Each row is a point on a tangle of strands that fork, close into loops and nearly touch. The rows are in no order.
In the rows, zero is written as 128.
Two points are linked if the straight distance between their rows is under 111. Some points are linked to none.
bavok: [172 122 199 179 128 120  29 158 146 103 120 157 171 146 144 130 158 139
 123 105 162 100 118 162]
lub: [132  88 143 181 117 153 112 124 120 145 162 189 105  84 174 168  86 129
 162 102 109 110 148 158]
pif: [171 101 164 184 101 113 106 136  84 121 162 136 135  99 160 136 164 130
 150 103 143 143 163 164]
vudin: [104 149 104  96 162 113 137 140 125 122 121 148 144 135  99 126 166  91
 141 137 118 102  46  89]
pigog: [129 128 130  78 117 129  85 125 164 122 123 123 120 182 102 147  44 159
  87 135 159 103 113 141]
Porar: [129  86 144 118  89 143 107 134 104 126 147 155 125  80 151 122 148 145
 138 169 151 121  94 132]
sev: [ 88 186  91 119 111 104 207 154  87 146 139  89  90 163 127 128 156 109
  99 114 104 135 144 118]
Furi: [134  97 131 121 173 151  62 116 167 138  75 131 143 125 116 121  81 158
 144 125 152  97 115 126]
vobu: [109 156 146 175  88 115 123 118 124 154 119 139  95 101 134 157 113 140
 116 119 146 138 141 127]
toguv: [127 160 108 115 105 136 198  88 154 135  96 129 113  97 114 165 144 139
  85 170 112 156 106 125]
naro: [115 109  85 169 130 163 196 120  91 140 148 123 122 133 176 113 126 107
 136  99  90 142 204 111]
Sibit: [125 144 162 141  96  57 106 159 120 111 129 129 125  96 134 108 153 147
 120 162 181 119  87 134]
lik: [147 126 186 160 121  50  85 166 105 109 143 154 123 120 138 107 158 130
 132 147 185 135 108 134]
Bagaf: [153 100 164 124 130 136  59 118 183 112 119 108 163 203 122  83 112 171
 127 109 165  75 128 164]
ras: [164 120 167 143 114 144  41 125 151 127 128 142 167 162 136 121 105 150
 113  99 151  85 116 181]
mido: [123 112 169 133  94 128 182 114  95 159 148 138 113  65 179 160 148 133
 120 122 123 130 151 132]
Sugef: [138 123  71  91 154 181 220  73 155  97  84  97 132 106 106 124 108 139
  58 161 113 171  85 159]
someg: [112 173 120 167  88  84 138 150  79 135 143 134  78 123 127 135 147 121
 122 128 141 128 146 112]
Kupo: [ 98 174 130  71  77 140 190 135 156 105 143  86 138 197 139 117 176  85
  68 140  94 152 117 141]
kom: [107 160  95 149 134 122 150 155  98 135 141 141  89 165  99 147 178  69
 126 108  98 149 111  90]
berek: [138 138  79 111 134 151 178  89 154 129  92 118 129  94 101 163  85 171
  66 176 126 174  91 154]
Molob: [153 140 149 153  85 144  58 121 136 123 150 138 145 144 130 153  77 142
 107  73 144  97 130 188]
vego: [129  85 166 104 124 125 121 139  87 124 129 133 139  67 143 105 164 137
 129 178 179 125 107 120]
Debo: [129 108  84 144 114 173 182 103 101 151 112 140 113 125 124 148  95  60
 106  76  78 151 137 108]
tamev: [122 140 110 112 188 117  98 153 122 135 115 140 154 118  93 131 164  95
 165 123 108 104  90  87]
sos: [129 106 156  81 128 125  89 108 170 118 105 114 147 188 109 110  73 174
 110 139 172  71 122 149]
Gug: [138 110 138 153 150 125 133 108 116 155 107 123 150  87 131 112 141 117
 191 116 100 150 169 111]
noko: [140  84 132 146 100 173  77 116 125 127 123 166 133  79 151 111 134 171
 149 140 161 111  99 170]
zok: [ 94 155 132 125 152 130  94 166 170  86 109 107 116 123 114  97 106 163
 122 174 186  57  79 137]
perol: [153  87 197 131 161 118  47 165 147  84 133 133 155 179 127 121 148 161
 191 159 142 101 158 155]
linu: [120 118 132 135 153 117 192 166  66 125 170 143  91 144 157 119 201  82
 128 118 113 160 164  84]
dosu: [117 115 142 135 187 146 125 134 146 142  60 130 161  71 130 121 146 140
 151 153 133 105 113 112]
pek: [111 113 136 114  87 143 189  91 134 149 138 154 139  48 172 166 128 136
 112 137 103 127 126 154]
pivo: [107 140 154  75 153  74 173 152 106 139 148 116 125 127 146 101 212 106
 134 135 127 149 107  78]
Sivat: [141 101 146 133 127 152  75 110 159 159 106 151 136 118 134 153  62 142
 137 110 141 104 136 127]
Mon: [129 129 125 155 123 140 166 123  90 145 166 111 102 125 189 114 150 132
 160 106 108 150 216 117]
kogi: [128 116  77 142 115 151 139 121  97 157 122 141  87 140 100 162  88  91
 108  99  90 162 122 110]
penop: [ 96 167 124 117 122 106 165 140 106 144 132 135 119 126  96 156 172  95
 104 134 109 124  87  86]
gole: [128 148 110 127 138 102  84 132 131 155 110 119  88 148  92 161  62 133
  99 100 146 139 131 107]
Dofa: [100 195 117  85  88 108 221 132 128 120 138  80 126 174 118 142 173  94
  79 144  86 141 124 130]
zim: [151  87 144 143 154 153  65 124 150 137 124 165 138 144 130 167  78 117
 170 130  99 121 171 118]
fisis: [137 166 123  85  93 144 202  82 149 143 134  79 139 114 136 151  94 134
  83 121  96 155 164 141]
makud: [134 119  96 102 135 145 150 101 119 150 109  90 163 121 105  96 139 101
 132 110 102 154 120 110]
veka: [153 122 136 147 177 120  62 146 134 129 131 139 128 145  85 164  96 120
 184 126 107 123 170 118]
giruv: [130  84  61  98 122 219 161  98 122 127  99 116 127  93 123  99 102 124
 108 125 122 144  71 148]
zila: [120 182  90  64 125 118 199  96 152 114 124  64 160 128  88 109 144 138
  89 149 121 150 114 138]
veg: [123  98 142 101 162 117 149 145  96 126 127 117 145  98 134  96 205 119
 144 163 136 133  86  97]
fegol: [122 137  84  75 103 189 186  79 164 115 118  97 130 100 154 104 123 188
  95 185 116 156 116 179]
gude: [150 112 200 173 157 122  96 160 153 101 157 169 115 184 141 164 132 143
 169 120 139 103 202 140]
kiti: [135 146 173 181 134 110  89 145 158 108 163 154  96 195 137 141 106 139
 139 103 145  94 191 136]
Sapi: [ 96 155 136 129 116 122 189 123 130 145 124 143 102 101 130 163 166 116
 105 145 109 145 109  90]
Puf: [118 115 155 121 108 106 197 129  98 155 133 147  96  90 175 138 169 118
 107 137 121 154 144  98]
daro: [111 149  93 164 161 128 110 158 102 131 149 146  78 160 106 159 112 104
 146 126 121 124 184  96]
virog: [146 104  87 117 149 129 165  98 137 151  78 105 177 108 114 106 111  85
 127  86  85 180 133 104]
puru: [123 113  72  79  81 160 178  66 148 145 114 102 140  87 152 112  86 164
  91 130  99 178 124 187]
bovo: [121 138 106  90 113 131 161 110 124 137 143  92 142 148 127  87 171  88
 128 106  91 151 137  95]
degef: [131  75  76  88 141 197 116 100 125 138  91 128 140 113 108 114  70 130
 101 132 118 148  82 119]
kole: [121 103  80  98 128 203 210  87 154 112  88 110 149 111 114 110 124 114
  78 121 121 159  67 154]
Vona: [156  89 206 138 160 122  76 153 170 104 140 148 139 182 133 154 135 145
 194 146 119 106 188 144]
lufem: [157 136 141 204 104 144  62 136 115 112 168 164 124 147 135 151  85 121
 140  64 144 106 150 176]
Gepe: [105 140 120  99 136 152 125 127 134 125  96 127 123 108 117 141 112 144
 107 175 146 105  81 115]
zap: [154  94 179 183 126 137  84 143 105 139 147 166 130  88 156 154 139 123
 170 114 138 126 165 151]
rarak: [129 156 157 191 121  84  86 184 121  95 175 174  71 180 145 142 132 140
 134 122 170 105 149 132]
modap: [139 121 170 154  88  98 150 137  84 133 173 117 111 111 180  99 164 144
 146 110 143 154 200 143]
roni: [124 140 162 146 149  94  43 158 166  79 118 136 147 164 126  76 148 161
 146 145 192  88  86 130]
ditu: [147 104  96 150  98 134 111  83 152 158 104 134 141  69 146 101  72 155
 132  92 130 155 110 158]
leme: [131 125 132 113 145  89  58 164 159  87 174 139 123 204 102 121 108 143
 191 163 112 101 153 105]
Kugid: [132 159 135 158  82 100 114 109 133 130 119 115 137  88 122 121 142 152
 124 137 159 136 115 135]
Veva: [132 108  96 150 117 169 202 105 113 135 144 129 132 148 145 119 115  62
 123  66  64 150 170 115]
dufe: [115 139 146 103 159  73 182 160  89 135 168 116 122 134 162 114 200 107
 131 111 109 160 159  80]
Resun: [ 87 166  90 152 106  96 177 173  61 139 148 112  88 149 131 134 151 109
 104 141 132 107 144 109]
lut: [139 114  83 128 127 136 107 121 115 152 108 150  95 135 102 169  48 120
 111 102 124 143 131 106]
Sesu: [139 127 113 130 203 114  87 158 124 136 127 144 143 123  78 147 134 103
 200 133 112 133 123 102]
purop: [120 141 171 134 166 110  71 162 163 100  94 127 148 128 137  97 133 168
 124 149 208  64  95 137]
Kavi: [107 149 135 113 140  60  68 174 139 101 157 130 115 197  96 116 105 128
 170 165 123  78 116 105]
tir: [128 101 135 141 166 140 133 113 121 149  71 107 175  73 151 107 159 117
 166 145 104 127 134 113]
bev: [135 128 119 137 123 128 129 103  94 163 120 106 134 108  99 128 131 119
 153 118 110 134 155 110]
guz: [121 149 115 100 165  75  54 147 150 127 128 119 133 160  87 117  95 141
 159 128 141  85  99 108]
Gabom: [137 112 110 139 108 177 101  94 141 129 107 124 141  84 139 109  89 176
 123 113 174 136  87 172]
kubun: [ 94 160  97  71 130 108 170 133 139 118 145  87 151 173 122  82 198 106
 133 112  97 135  91 105]
bef: [119 177 117 100  98  88 155 117 131 132 116  82 144  98  99 111 147 151
 105 160 143 125 109 133]
Verok: [144 101 116 180 104 140 136 106 108 151 130 169  96  91 159 162  85 121
 159  96 101 134 166 136]
Pir: [155 109 192 155 145  93  44 170 165  76 130 141 166 182 139  91 159 138
 151 138 169  95 118 158]
Numi: [108 158 118  52  95 178 196  90 173  95 144  82 156 175 122 126 152 112
  56 160  99 157 117 167]
teru: [122 125 120 153 144 141 162 170  67 119 175 150  97 141 118 153 177  68
 132 127 100 134 138  88]
fota: [132 156 109  50 135 174 193  77 179 106 125  64 176 138 124 119 137 125
  68 149  99 170 127 158]
tuni: [139 142 186 175 139  56  72 195 112  81 167 165 104 159 131 138 144 119
 153 138 170 118 123 129]
bidal: [139 110  79 187 127 166 164 112  80 141 152 161  86 100 156 137  96 109
 155 100  93 138 184 122]
Rafo: [138 118  89 112  82 138 149  81 141 158 114 120 117  95 127 105  91 158
 117 116 110 184 112 146]
Muk: [103 122 125  88 203 130  75 132 164 136  86 123 141 142 103 122 105 148
 150 138 160  87  98 107]
Ger: [123 160 120 113 141  88  89 137 128 135 113 114 132 123  71 142  80 139
 115 113 159 110 119 109]

A piece is all that can be reached along the links. How many separate loops has the piece of each point below (a circle has one, a figure eight two, a Y none), and how many tips (points with one link)?
Molob -> loops 1, tips 3
pivo -> loops 1, tips 4
kubun -> loops 0, tips 3

A fork is a point with three links, a tip a point with one. Leave the first point through the second and follow the links. Name the first fork or tip that comes.
dufe; pivo -> fegol
penop; vudin -> guz
someg; Resun -> Kugid
tuni; rarak -> Pir
degef; giruv -> Sapi
vego; veg -> penop
bidal; Verok -> naro
Sapi; toguv -> degef

How many points has the smallest loop of links through each point below? Write 0 if it is on no loop.
Verok -> 8
Numi -> 11
vego -> 0
Gug -> 0
tuni -> 0
